Points, in no order, along strands that fork, close into loops and pass close to each other.
In the rows, zero is written as 128.
Two points are linked if the straight distance between their rows is under 139. Some points are linked to none.
J837: [110 112 145 180 110 197 174 125 125 158 135 134 111 122 108 134 137 117
  93 133 155 153 114  80 134 128 123 114 123 124 155 148  84 122]
J436: [150 185 150  66 137  87 116 161 142 117 161 110  85 115  99 107 118 118
 180 189 138 142 131 101 150  86 143 211 142 110 184 146 139 152]
J564: [108 183 143 169 172 124 162 121 144 131 108 121 126 158  60 108 158 133
 108 137 144 149 113 119 143 109 165 152  94 113 106 131 166 130]
J70: [133 149 120  99 174  98 110 129 129  60 127 133 104 119 134 157 173 117
 150 100 121 166 129 183 152 104 157 137 120 151  99 154 179 124]
J35: [112 180 128 158 162 128 151 107 130 136 148 133  74 124  70 106 146 132
 115 152 135 141 124 123 147  93 189 169 117 122 129 117 196 136]
J884: [155 112 184 178 183 123 108 115  91 194 108 140 117 112 128 111 100 153
 101 155 185 123 208 127  95 129 136 119 142  91 169  62 129 146]
J668: [131 149 107 109 104 107 126 170 151  99 154 140 157 173 156 112  94 105
 161 122  83 127  72  98 131 148 113 143 146 125 130 177 134 135]
J912: [127 135 165 173  98 150 150 112 109 179  73 122 131 144  86 115 141 145
 103 135 170 133 133 104 146 195 142  82  91  86 119 149 109 120]
J649: [104  99 108  81  61 116  96 107 139 126 159 132 124  91 126 111 132  83
 103  91  99 113  91 147 111 166 110  55 118 136 118 133  70 143]
J774: [118 162  92 132 156 187 111  86 136 185 144  98 121  77 164 133 141 153
 101 117 151 164 133 132 125 144 143 112 125  97 154 132  84 123]
J995: [141 209 140 105 140 108 127 123  87 150 105  94 139 103 138 113 170 165
 131 152 176 154 155 104 150 126 155 167 131 109 129 148 131 158]
J347: [159 121 137 106 106  71 108 143 131 106 124 147 103 141  87  95 129 140
 166 159 147 131 109 110 132  86 136 186  85 121 144 153 185 133]
J554: [115 106 138 164  84 130 130 144 118 152 130 127 113  98 155  78 110 126
 127 121 134 142 144 143 109 138 123 102 121 100 162 103 117 111]
J691: [145 130  74  84  70 102  95 116 150  76 169 144 107 117 124 102  68  77
 164 164 101 118  75 125 139 161 126 126  81 134 140 156 106 119]
J488: [132 116 142  93 173 166 115 100 131  79  91 121 143 149 163 181 185 109
 123  84 103 116 151 194 161  92  94 115 114 175  90 137 134 144]
J168: [123 174 135  82 149 174 146 132 153 100 127  92 154 125 118 134 152 131
 121 115 113 134  89 109 145 140 107 166 136 132 157 164  78 144]
J460: [138 149 106 143 178 171 117 139 125 107 122 134 126 148 194 186 134 145
 104 126 153 186 134 141 135  81 131 154 142 150 133 146 128 120]
J891: [151 167 130  89 119 137 144 136 160 134 147  82 154  95 113 110 135 135
 123 142 141 130  75  80 121 156 103 164 128 109 144 177  57 128]
J759: [141 193 131  18 143 122 101 144 130  94 112 106 135 130 137 134 145 149
 180 119 101 142 122 157 165 165 129 155 134 115 161 156 157 132]
J769: [124 122  92  52 104 144 109 118 130  67 142 136 131 135 196 161 120  85
 155 122  81 127 101 150 153 146 123 132 143 154 137 181 159 106]
J444: [129  79  60 114  98 147 139 146 144  96 161 144 122 112 136 146 103  90
 114 117 122  86  80 129 114 152 141 122 165 171 149 146 101 114]
J333: [193  58 156 143  98  90 122 185 107 119 130 132 127  92 154  92  96 123
 141 150 168 113 117 101  76 119  99 145 145 129 151 131 111 109]
J738: [145  95 143 205 157 114 121  79  96 170 165 167 109 103 126 111 130 138
 139 134 151 133 200 111 130  84 134 124 146 142 118  83 181 131]
J639: [143 201 147 163 188 107 133 126  98 171 107 114 160 148 108 125 148 132
 115 146 148 134 197 142 157  95 149 148 118 114 109  78 149 177]
J500: [170 102 146  75 129  73  92 149 174  95 126 135 111 161  71 126 109 156
 174 158 100 110 111 103 127  97 117 190 119 118 157 143 154 146]
J647: [136  93 124 181 163 146 139 119 109 120 110 161 107 149 108 192 156 134
 139 130 129 147 160 121 154  90 152 138 150 160  74 128 155 140]
J443: [127 124 104 130 123 103 108  94 139 146 176 144 160 111 163  86 119 120
 157 124 134 118 153 118 119  63  95 166 100 132 153 103 129 145]
J511: [ 84  78 136  86 106 109 108 143 157 141 124 131 125 140 111 154 119 143
 145  80 112  58 127 203  72 117  81  60 114 147 110  54 151  91]
J645: [140 145 154 146  97  93 127 125 124 157  86 102 136 130 109  62 136 174
 104 150 154 123 111  82 120 183 136 117  92  80 127 161 126 125]
J923: [ 94 199 142 126 161 190 174 111  87 135  92  96 109 140 119 169 172 144
  93 171 138 158 133  88 177 124 164 150 144 125 106 147 119 136]
J499: [115  83 145 189 113 124 139 168 146 135 123 140  99 144  85  92 101 128
 118 116 110 110 129 145  97 155 142  96 136  97 162  88 136 122]
J706: [109 120 131  86 117 137  98  81 160 136 140 151 119 137 143 148 149 111
 179  91 127 120 131 188 128  97 138 155 117 142 130 150 194 120]
J911: [155 119 155 173 146 170 158 109 128 176  76 132 137 149  64 175 118 103
 109 134 132 120 157 166 168 137 132  83  83 101  76  98 120 141]
J921: [116 116  96 104 137 165  92  75 155 169 166 124 121  80 181 144 126 126
 116 101 153 167 115 150  89 102 121 114 119 122 138 136 108 105]
J120: [161  75 136 164 124 127 142 167 107 124 110 135 175 122 138 119  96 120
 116 121 187 123 115 101  81 145 102 121 144 135 148 126  78 107]
J863: [ 82  81 133 128 125 111 123 108 127 170 109 120 145 130 126 164 111 119
 141  84 159  53 145 197  62 119 100  69 115 143  89  55 147  91]
J93: [ 99  74  74  93  78 101 101 126 137 115 166 150 137 119 115 105 104  91
 118 103  86  72 100 142 106 138 109  83 118 143 127  91  80 157]
J42: [142  81 131 139 106 106 145 152 121 110 139 159 131 143  97 134 156 117
 174 130 133 110 114  80 133 101 129 168 168 165 105 188 151 144]
J783: [147 132 164 169 113 162 163 117 136 168 166 113 103  70 116 106 133 126
 115 155 153 167 107  54 120 138 122 134 153 109 138 163 100 110]
J890: [162 125 155 170 163  95 129 135 109 158 139 129 108 105 128  57  94 153
 108 179 162 123 143  74  92 100 131 169 135  97 188 100 157 129]
J236: [128 121 152 136 141 135 168 187 118 113  91 133 146 169  61 171 155 105
 152 105 130 111 144 153 146 152 165 125 178 147 138 114 174 121]
J806: [142 138 146 164 127  73 155 181 130  84 124 113 117 120  95 100 112 131
 116 156 140 159  90  88 113 158 153 134 140 108 104 148 131 105]
J727: [171 158 148 102 100  68 108 130 102 141 123  98 129  82 152  88 128 157
 143 161 139 152 148  93 127 133 137 167 136  94 138 140 134 142]
J611: [115 112 134  73 139 160  95  82 157  95 169 133 109 100 155 109 120 119
 150 104  54 150 106 136 135 119  74 108 100 113 119 150  90 162]
J868: [100 111  93 166 122 203 131  80 105 184 114 135 140 158 147 157 137 101
  61 123  96 128 130 105 145 119 121  75  89 122 110 123 103 149]
J795: [146 125 107 132 159  80 126 157 106  71 106 146 133 140 117 162 166 128
 150 108 170 168 121 147 131  97 159 141 125 159  94 160 188 104]
J526: [125 168 152 103 176 128 130 134 121  88  98 116 152 140 132 161 192  97
 149  90 112 144 158 194 174 102 131 131 129 154 102 136 156 149]
J789: [152 141 128 139 114 129 134 119 110 167 153 144 121 133 122  81  95 165
 122 177 134 120 117  54 118  87 126 190 122 114 171 117 164 144]
J113: [142 182 136 145 144 113 161 166 130 112 141  96 106 101 130 115 123 142
 129 166 147 192  72  79 125 155 150 140 147 100  90 183 125  93]
J14: [141 152 133 137 145 107  97 119  98 165  97 107 156 108 170 117 119 182
 106 127 170 142 183 160 101 131 118 112 107 104 120  62  87 131]
J148: [134 105 117  98 123 106  91 133 169 116 164 133  93 107  94  97 114 131
 144 132 117  98 149 169 121  89 116 157  96 121 188  71 107 146]
J704: [131 130  90 154  89  91 139 123  95  90 101 143 156 151 139 117 123 102
  87 129 152 123  92 116 135 149 164 126 101 158  91 161 150 123]
J951: [150 221 166 129 181 137 103 125 139 182 127 113 119 136 104 120 152 164
  95 147 134 113 194 174 156  99 139 143 119 115 131  88 129 202]
J948: [101 173 138 158 116 151 153 117 125 117 108  95 145 123 137 121 168 109
 111 110  97 145 137 124 178 174 126  97 106 113 115 153  77 142]
J954: [ 89  79 108  22 121 162  81  83 174 114 166 148 108 124 137 166 114 111
 162  87  89 100  92 172 103 127  90  91 115 143 131 136 134 113]
J150: [118  75 145 121  86  74 103 154 129 128 116 127 155 154 153 114 105 153
 146 109  92  84 157 146  86 105  75 109 121 124 132  68 116 130]
J502: [108 116 102 108 136 203 115 119 119 114  93 115 133 173 177 191 128 117
  73 102  58 132 117 147 137 165 119  60 136 133 110 138 108 121]
J110: [169 100  87 121  98 131 118  93 104 154 165 154 121  95 123  93  79 133
 116 172 156 106  97  71  94  97 124 172 100 130 158 120 136 139]
J756: [124 125  97 121 156 154 123 105 133  78 110 108 164 143 173 188 130 110
  89 105  69 150 114 120 133 168 127 105 154 141  90 148  93 126]
J180: [111  94  82  76  67 102  96 123 163  72 176 165 107 133 147 119  89  73
 189 127 107  92  97 171 141 138  97  98  90 162 151 150 131  95]
J191: [154 126 114 178 145  95 123  81  94 146 185 153 101  79 124  95 125 133
 133 153 133 144 157  77 137  92 149 154 150 141 128 109 194 127]
J826: [108 100 142 104 113 187 111 157 141 164 126 131 126 129 153 163 121 163
 124  84 148 152 120 171  91 130  87  76 129 120 165 103  96  95]
J384: [ 85  78  64 126 131 102 110 101 173 126 185 149 139 115 160 108 119 106
 186 101 130  83 136 156 105  78  87 143  96 153 131 114 123 111]
J559: [129  65  84  83  93  92  92 135 158  89 160 145 116 112  88 107 109 120
 158 129  86  69 127 147 117 113  99 126 102 140 149  86  90 146]
J301: [135 156 181 190 162 125 166 113  90 203  92 105 106 130  74 112 112 159
 113 177 132 130 185  80 167 193 155  96 116  50 116  83 141 120]
J516: [126 137 138 111 125 185 130 126 123 111  67 122 130 175 143 179 144 103
  86 106  58 108 121 192 171 176 116  37 115 144  78 140 139 126]
J799: [122 173  85 113  79 142 122 107 102 144 149 107  96  82 141  70 111 160
 116 166 109 123 112 108 151 157 146 139  92  97 167 118 115 138]
J908: [142 109  97  99 125 155  92  95 165 122 189 142 104  99 136 121 100 128
 126 125  80 158  64  94 106 121  92 113  93 113 108 158  84 144]
J37: [118 164 130 162  97 135 160 108  97 147 150 111  96  84 102  66 130 149
  87 167 103 119 137  90 151 140 143 132 113 114 161  84 123 139]
J405: [142 116  73 131  75 103 124  97 106 127 162 158 135 120 133  92  71  98
 122 165 125  96  89  78 111 139 158 164 125 139 124 141 151 135]
J453: [101  58  74 144 158 129 109 110 164 130 171 157 107  95 153 143 152 139
 164  96 161 108 155 159 105  66  84 133 121 177 113 120 100 107]
J803: [138 175 145 157 173  84 129 106 113 150 171 134  90 100  91  95 145 139
 129 152 157 166 147  88 137  89 175 158 147 118 134 130 204 137]
J996: [184 136  83  70 113 127 111 127 149  77 177 111 112  73 132 138  88  96
 157 168 125 139  81 117 129 138 120 168 109 138 135 154  80 107]
J600: [126 115  89 149 112  90 127 153 150  89 162 152 169 157 189 118 112  85
 162 113 111 127  92 114 126 121 104 130 132 152  99 174 132 117]
J182: [128 189 155 186 157 134 156  95  92 164 137 104 102 104  86 107 133 169
  84 170 117 149 168  82 170 142 144 118 126 104 121  74 133 132]
J565: [112  39  54 181 142 115 145 148 117  95 122 159 150 132 156 159 126 103
 132 107 161  83 153 136 120 143 125 107 159 193  99 135 108  92]
J681: [168 154 125  96 121 112 100 158 115 116 106 101 140 103 154 117 126 197
 107 131 160 143 139 146 119 138 102 136 108 115 154 100  67 131]
J374: [102 149 140 148 118 145 176 166 100 101  96 128 142 174  97 154 148 100
 118 124 117 128 117 117 165 138 156 128 147 143 116 148 145 133]
J72: [171 128 137 149 165  85 107 187 136  95 156 153  83 112 138 118 112 159
 148 142 182 166 134 141 108  81 140 169 147 132 147 128 154 123]
J926: [ 99 183 143 160 123 101 187 140 115 136 141  98 157 118 106  65 156  99
 125 156 148 132 126  70 152 120 138 167 128 113 152 147 129 136]
J582: [103 117 145  13 133 132  97  97 156  70 142 132 131 139 173 161 112 129
 179  88  77 102 120 186 130 141  62  94 106 163 127 124 152  99]
J187: [127 146 139 119  99  79 168 216 136  81 157 127 137 159 119 110 126  78
 167 136 106 122  75  88 138 138 119 138 182 144 127 181 132 130]
J365: [108 171 166 113 104 170 125 121 113 161 117 123 110 114 166 119 178 138
 161 108 126 156 157 157 169 119 131 140 136 116 157 159 148 146]
J307: [139  63  60 144 147 116 130 144 120  82 124 160 110 108 140 150 137 135
 135 119 176  95 138 172 119 112 148 151 141 194 125 122 149  88]
J118: [106 199 105 120 149 198 147  88 110 146 119  79 101  98 163 138 175 148
  92 150 134 143 132 109 174 145 156 146 132 117 144 157  95 139]
J885: [157  88 174 167 125 113 124 119 149 159 118 122 134 136  79 108 129 157
 114 136 126 131 133  64 100 116 112 132 131 103 132 125 115 148]
J318: [122  36 107 170 147 168 125  93  85 185 109 169 146 123 114 148 109 114
 100 115 193 111 146 128  82 113 126  85 105 131 113  82 110 122]
J483: [111 101 103 203 145 143 156 106 110 136 117 139 146 141 129 152 103  85
 109 120 132 129 160 131 136 150 163 104 129 125 106 101 128 120]
J812: [122 154 158   4 124 152  97 122 131  98 118 116 143 138 172 142 133 154
 178  97  75 121 134 183 153 164  85 112 127 134 149 138 152 124]
J469: [130 208 153  96 168 170 102 116 149 153 144 112 107 121 121 119 160 161
 107 123 131 124 164 168 154 108 126 160 116 121 167 117  97 194]
J776: [137 187 144  39 160 124 141 165 139  70 121 101 149 144  95 148 151 145
 152 120  93 142  93 117 150 157 122 162 158 136 147 162 144 131]
J348: [177  81 131  89  54 104  99 179 118 125 146 135 131 111 176 109  72 136
 148 143 134 120  96 116  83 140  82 115 134 126 147 132 102 100]
J403: [114  94 105 117 134 128 108 137 157  90 146 149 131 140 168 160 110 149
 154  90  90 128 120 164 101 127 102 108 146 150 107 109 137  99]
J910: [ 60 184 134 148 157 165 203 104  76 155  99 105 126 166 106 158 148 115
  88 194 144 159 127  57 177 136 182 129 145 112  81 150 148 103]
J749: [131 128 152 183 156 141 172 146  85 126  98 126 121 115 108 151 113 116
 115 141 174 162 171 127 150 160 169 124 132 112 131  99 110 113]
J785: [120 175 134 101 125 105 148 104 120 120 127 114 123 129  80  98 120 161
 106 189 122 130  84  66 125 136 158 186 124 115  98 140 144 132]
J79: [132  85 164 144 153  88  85 102 161 168 165 147  98  90 138 116 131 144
 149 112 196 113 193 163  82  68 112 138 147 138 145  95 134 130]
J596: [181 106 171 144  86 124 151 159 107 142 153 117 102  73 132  95 111 120
 125 174 151 137 104  54 102 136 121 154 165 119 134 157 111 117]
J296: [149 140 117 137 138 118 137  97 140  94 151 141  99 111  88 115 121 156
 101 167 137 148  74  74 120 103 141 170  93 141  93 150 139 121]
J143: [103 125 105 210 174 154 141  93 131 161 145 137 135 133 142 133 114 111
 111 114 118 150 173 143 138 111 140  99 101 115 118  68 129 122]
J324: [113 143 106  96  90 145 123 125 139 115 129 107 142 108 138 102 143 122
  99  99  95 123  96 142 137 178 104  82 101 120 138 143  58 143]
J864: [138 154 129  84  55  90 114 130 129  85 150 126 100 112 116  83  94 108
 150 174  61 116  99  93 158 161 125 142 111 110 142 151 109 146]
J412: [127  62  83 187 114  90 155 146 101  91 121 165 148 146 121 151 111  87
 125 118 146  81 135 107 129 175 149 104 188 189  89 143 105 125]
J144: [124 179 129 154 138 152 136  63 114 136 143 126 120 109 133 101 165 132
  89 132  89 147 136 106 184  99 120 128  71 133 113 132 140 156]
J610: [119 139 182 150 154  94 103 115 171 150 124 114 140 136 127 117 151 135
 153  93 115 135 190 181 122  95 105 118 115 104 111  86 135 140]
J62: [116 133 129 127 166 155 110  57 144  98 155 129 108 103 148 121 150 123
 109 104  53 157 137 135 155 107 108 113  95 134  94 130 119 163]
J991: [105 159 125  94 114 151 144 114 109  77 129 140 122 154 138 111 149  97
 134 140  76 128  89 101 178 105 122 164  99 146 122 182 146 167]
J985: [137  94 137 191 195 120 140 163 125 115 121 163 109 153 101 179 135 135
 159 118 173 156 175 153 137  97 152 139 153 146 107 109 148 121]
J104: [131 159 164 160 126 164 152 172  75 158  83 117 106 129 134 133 132 180
 124 153 167 157 169 122 152 148 143 128 147  96 156 106 110 132]
J314: [129 141 183 177 160  81 127 159 153 153 111  94 132 132 116  85 141 140
 137 127 130 152 189 125 139 121 126 133 132  81 159  98 129 137]
J847: [115 168 159 155 136 104 133 182 143 136 106 100 130 155 130  89 137 171
 154 126 101 160 137 115 141 143 121 135 135  73 149 134 131 136]
J6: [165 119 181 164 163 101 106 132 104 184 103 116 102 100 144  60 115 170
  88 167 186 126 175 101  99 122 127 129 117  85 200 100 130 132]
J346: [132  90  71 143 115 112 149 166 144  88 143 164 143 176 122 159  98 104
  98 106 118  69  90 105 121 180 132  86 197 199 126 141  93 121]
J676: [108 132 126 100 129 116 104 142 152  98 149 126  98  99 185 143 107 159
 147  99 130 142 141 209 100 112 107 103 124 143 139  75 127  80]
J184: [101 153 159 137  92 113 163 189 134 146 113 130 108 188 100  89  90 147
 112 161 125 114  70  70 112 188 145 125 179 100 138 163 144 121]
J305: [120 134 145 137 144 103 123 139 143 131 127 116 179 124 175 154 130 116
 171  90 147 177 151 145 110 140 126 126 176 119 116 143 140 100]
J423: [151  77  86 103 121 130  91  97 170 100 158 155 123 112 119 144 120 131
 129 106 119 134  70 123  93 121 103 113  95 145  98 164  97 125]
J822: [152 145 142  90 147 161 130 143 127  89  79 134 143 179 101 173 144 156
 112 107  62 117 103 170 151 159 117  99 126 149  93 123 157 143]
J92: [127  59 105 128  98 130 134 172 121 132 123 168 159 171 123 152  90 129
 118  96 132  65 119 136  87 172 119  70 182 168 145  94 123 114]
J920: [ 96  42 118 127  69 123 112 140 116 152 138 169 128 140 147 130  96 109
 130  93 150  80 108 147  71 147 110  60 154 153 127 112 119 104]
J287: [127 168 178 131 156 111 146 206 107 118 103 112  96 162  93 137 131 180
 146 153 113 177 124  99 127 120 140 144 171  94 131 126 148 134]
J955: [152 150 152  85 132 154 106 126 153 142  79 122 153 159  91 143 146 157
 126  95  93 103 118 194 129 147 114 111 103 122 112 114 157 139]
J313: [174 121 158 103  78  55 100 103 124 141 134 124 111  95 111  72 129 123
 150 168 135 138 140  85 135 107 133 164  94 101 152 152 164 136]
J543: [146  92 106 116 114 123 122 123 120 123 106 123 198 115 160 156 119 122
 102  96 173 136 113 132  91 161 110  96 132 153 118 134  82  96]
J901: [124 175 102  78  98 126  90 100 119 136 143 114 101  87 163  88 118 150
 149 143 111 128 152 168 151 133 134 140  83  99 165  96 115 141]
J963: [119 182 129  81 109 114 134 130  98  77 137 116 108 110 132 101 133 123
 152 157  65 142 115 107 168 128 129 165 118 119 127 146 133 165]
J479: [145 154 141 125 131 124 132 128 114 122 114 102 150  89 171 159 165 108
 143 114 164 195 145 126 140 140 149 135 168 129 118 181 118 108]
J705: [135  82 116 153 111 141 153 120  88 101 128 158  92 111 104 157 158 130
 130 149 129 115 136  92 151  89 154 164 163 180 100 142 145 150]
J91: [ 92 127 135 196 113 173 164  87 131 174 140 144 135 163  99 127 129 103
  75 130 112 134 114  62 152 142 123  78 108 123 114 145  96 150]
J407: [102  98 153 146 122 146 118 155 140 151 137 135 110 115 172 129 110 149
 149  93 160 151 150 180  85 113  99 102 146 115 164  86 122  87]
J626: [129  98 123 115 143  75 100 127 157  75 148 157 126 140 124 117 141 146
 199 112  73 111 150 146 143  82  96 156 116 142  97 126 154 152]
J454: [129  69 159 150  96 117 134 153 133 133 109 165 139 171  78 139 147 116
 158 102 132  88 136 132 123 135 135 128 167 154 127 149 170 136]
J297: [145 101 116  83 140  83  79 115 185  85 159 151 117 147  96 118 110 120
 219 141  85 110 126 126 138 101 100 171 108 127 136 145 146 144]
J215: [152  69 144 170 167 137 107 119 100 173 102 150 122 122 106 120 103 156
 103 129 180 107 165 152  69 111 125 105 111 113 134  50 115 131]
J804: [116  89  64 127  97 167 133 148 132 120 153 124 130 117 179 163 103  77
  78 111 118 126  84 115 106 162 124  74 171 148 143 148  69 104]
J218: [117  85 155  78  76  86  94 145 151 123 114 126 129 145 120 118 119 147
 140  99  82  73 135 187  99 125  80  77  92 128 126  73 133 118]
J381: [129 134  87 101 151 177  90  87 145 114 142 124 108 122 222 165 134 121
 109 119 125 168 116 145 123  90 119 143 111 133 135 171 133 108]
J975: [ 83 109 119 141 112 176 138 109 122 155 109 129 145 152 167 176 149  75
 143  98 105 102 162 178 141 116 154 118 165 148 121 117 169 120]
J490: [120 114 151 162 148 151 128  84 111 209  85 133 158 152 148 179 107 108
 141 117 170 109 184 192 111 114 137 103 120 117  82  77 169 112]
J631: [109  99 153 161 148  75 132 163 145 116 118 132 169 147 144 137 116 113
 182  88 145 134 166 164 101 148 133 109 167 119 120 105 166  83]
J16: [159 125 129  85  95  99 108 158 147 106 111 100 145 109 108 100 128 158
 110 118 119 121 110 141 114 160 102 117 104 111 160 117  81 123]
J851: [119 138 160 113 109 143  96  80 130 152 144 149  98 116 169 131 157 136
 158 110 122 154 162 168 138  81 126 140 118 134 129 138 172 140]
J409: [ 97 108  91 159 175 183 126 100 160 146 125 120 141 133 125 162 147  94
  96  87 132 130 141 183 125 106 123  85  86 132 122  90  96 121]
J889: [117 183 130 141 137 117 160 130  68 133 109 117 118 132 108  97 116 180
  91 196 148 147 104  65 122 124 170 169 131 112 106 115 162 116]
J971: [139 155 121  85  93 117 143 141 118 109 129 106 153 110 150 145 152  78
 145 123 136 152  93 107 144 162 155 146 172 137 125 215 144 113]
J531: [109 129 128 124 124 175 121 117 145 200 122 125 162 156 115 106 128 151
 116 106 123 114 121 122 102 120 110 139 110  90 168 113 114 157]
J728: [146 153 171 180 160 126 156 133 137 133  83 118 121 155  43 139 147 137
 111 142 124 133 145 145 158 127 145 114  89 105  76  97 138 143]
J840: [138  99 103 163 129 126 139 100 164 104 154 150 109 124  92 131 125 125
 102 132 132 135  70  89 111 134 148 134 117 148  88 179 126 120]
J607: [164 129  92  64 115 132 119 169 144  78 130 130 146 123 125 142  96 175
 107 118 106 124  84 146 106 172 114 110 119 141 160 108 106  99]
J685: [114 129 116  90  79 149 129 108 119  83 126 150 128 168 143 119 135  90
 101 121  79  97  79 117 163 129 104 120  94 169 123 185 103 172]
J836: [126  82 107 101 160 162 130 107 156 111 106 127 183 153 127 203 176 100
 118  69 133  83 144 179 133 118 102  97 134 188 113 121 114 105]
J781: [124 139  92 126 169 104 157 130 115  68 117 123 135 138  91 165 162 109
 117 144 153 137  86  96 136  98 172 173 144 166  83 178 157 122]
J15: [154  68 112 142 137 126 111 128 124 124 121 158 115 115 102 121 122 155
 119 116 185  98 133 167  86 104 135 140 112 151 144  90 135 118]
J515: [179  82 169 100 127  99  95 152 181 135 123 122 119 144  93 124 109 176
 138 138 109 128 103  84  92 106  98 165 135 106 158 139 117 142]
J320: [ 81 158 128 174 146 136 199 108  57 135  98 129 122 146  92 129 114 118
  77 201 160 135 118  68 144 151 192 137 139 126  85 118 154 104]
J982: [177 142 117  76 115 102 120 132 179 121 164  85 139  94  88 103  87 115
 135 163 137 113  75  86  98 155 124 179 123 104 150 150  81 122]
J780: [100  73 121 141  97 147 139 112 144 142 130 151 139 146 118 162 144  84
 154  84 122  87 140 158 121 144 147 113 174 163 124 143 155 124]
J415: [137 129 133  65 115 129  90 100 163 130 117 140 153 156 114 140 134 139
 153  95 114 100 119 182 120 119 114 146  90 133 132 128 165 129]
J319: [118 176 176 144 149 118 112 110 131 156  90 109 151 137 155 126 154 140
 145 109 113 132 183 204 148 106  95  94  84 111  79  83 133 142]
J295: [150 170 161 132 164 102  86 163 138 139 138 136  80 124 130 125 123 176
 121 138 178 166 163 168 111 109 161 152 147 107 153 118 157 146]
J907: [150  61 165 179 133  79 143 146 133 130 122 126 138 119  79  94 126 122
 127 147 131  90 157  70  99 118 130 152 163 123 147 108 114 149]
J240: [102 161 139 161 105 129 153 159 130 146 122 129 145 184 123 120  90 138
 115 137  95 133  89  60 120 191 130 112 179 104 112 157 103 141]
J579: [124 114 165 177 130 158 166 105 120 202  92 139 144 164  74 150  97  98
 109 129 151 121 158 125 156 206 148  74  94  66 103 125 110 129]
J651: [ 90  84 110 146  98 181 117 106  99 193 131 141 145 128 169 148 117 118
  94 107 130 153 124 105 106 142 107  52 119 109 119 116  77 130]
J950: [128 186 134 144 170 163 115 118 142 147 140 137  66 115 117 142 131 162
 100 137 164 172 138 160 132 123 184 152 136 119 149 131 159 136]
J771: [122 152 131 154 135 172 144 104 103 182  76 124 151 152 147 165 147  88
 128 126 128 114 172 197 159 107 158 122 126 131 104 107 183 134]
J909: [104 112 107  97 140 170 134 107 149 129 111 102 167 123 112 165 166  78
  97  75 101  91 132 198 128 137 110  75 113 152 121  90  87 132]
J856: [ 97 139 172 166 149  77 195 162 114  88 125 108 117 124  55 106 133 111
 118 183 152 154 116  66 130 138 163 132 162 117  89 131 116 100]
J98: [106 179 117 161 182 168 128  83 109 124 111 111 118 142 182 142 180 103
  93 127 104 170 161 136 186  82 138 127  92 129 102 143 156 147]
J870: [122 122 119 126 121 135 125 123  93 151  80 103 191 122 168 160 120 142
 103 101 167 135 153 156 106 171 112  80 112 120 114  92  77 102]
J566: [111  91 124 141 155 114  93 118 149 133 167 157  89  98 159 147 140 153
 161 110 174 108 189 189 105  57 106 141 142 178 117  92 121 130]
J747: [121 190 124 166 153 157 167 117 103 174  96 105 162 142 105 124 144 103
 116 136 114 103 166 149 168 122 162 147 122 115 118  81 149 162]
J834: [113 152 131 150  87 119 156 127 124 144 131 128 163 141 122  74 144  96
 129 129 141 111 120 103 146 111 129 164  99 123 162 156 148 143]
J960: [ 92 157 140 157 152 183 171 129 124 114  89 102 123 155 127 173 162  78
 110 116  86 146 155 152 192 157 152 100 127 119 116 142 118 131]
J965: [101  77 112 167 147 136 136  99 129 171  92 142 168 157 128 176 108  96
 144  97 164  72 162 191 100 128 128  87 119 143  78  79 158  93]
J105: [133 149 140  99 104 116 152 183 111 142 105 121 144 166 108 107 101 145
 139 167 155 114  72  74  99 151 150 181 169 109 154 172 171 116]
J846: [161 108  75  69 102 151 121 141 138  70 159 124 105  82 137 159  99 120
 111 135 111 128  82 141 119 147 134 135 145 161 153 132  92 103]
J929: [129 219 165  73 150  90 137 159 107 149 142  83 105 107 110 100 162 157
 146 182 162 148 146  81 149  97 148 195 171 103 163 156 126 163]
J715: [155 134  97 167 154 133 131 141 116 114 146 140 128 113 170 140 104 142
 126 144 163 173 114 111 110  97 145 167 143 138 129 136 138 108]
J292: [116 159 172 153 135  81 184 146 103 123 120  88 127  97  76  59 146 119
 106 187 181 121 136  70 130 121 151 165 142 113 155 121 127 118]
J539: [108 170 125  85 130 116  89 108 153 124 136 101 105  93 162 110 125 158
 142 105  96 138 143 209 125 153 132 111 108 100 132  86 128 120]
J442: [160  59 173 108 123  70  81 124 165 158 138 108 115  75 135 108 114 136
 143 121 164 114 166 143  68 105 112 140 156 111 169 105 117 119]
J339: [137 142 136 119 124 131 177 177 142  78 150 103 139 118 127 159 146  82
 134 134 118 145  77  85 140 149 132 147 196 158 111 199 107 108]
J605: [119 127 107 162 117 133 150 107 113 137 131 145 178 149 137 113 140 110
 126 123 123 111 140  95 137  84 127 164 111 149 126 126 137 157]
J183: [102 146  82 135  82 124 131 118 110  95 110 140 135 177 189 127 128  75
  75 116  97 110  99 132 158 159 149  98 120 158 111 174 134 136]
J897: [130  91  90 141 150 117 127 172 144  66 144 152 150 151 183 171 128 131
 163 105 102 144 115 129 124 118 102 123 169 170  97 147 136  98]
J772: [110 192 160 161 138 169 152 148  94 169  94 110  96 133 133 128 172 160
 145 138 135 158 172 144 191 146 154 109 125  85 133 127 141 143]
J959: [175 114 112  90  46 134 121 168 102 134 135 138 139 127 159 117  82 126
 111 153 143 113  59  81 104 159 105 130 135 140 139 171  85 126]
J117: [122 158 134 122 119 135 126 158 142 126 121 127 156 179 140 124 109 168
 138 119  71 147  93  99 121 157 110 137 144  97 122 153 126 143]
J935: [100 117 134  75 112 184  98 124 162 180 143 126 122 127 122 125 135 145
 138  88 102 124 114 156  98 117  98 114 123  97 173 109 101 144]

A piece is all that can be reached along the links. How many separate loops has the piece of each point below (a circle has one, a figure eight two, a Y none), and how many tips (points with one link)?
J91 -> loops 0, tips 13
J297 -> loops 0, tips 3
J676 -> loops 0, tips 7
J79 -> loops 0, tips 2
J785 -> loops 0, tips 3
J104 -> loops 0, tips 2
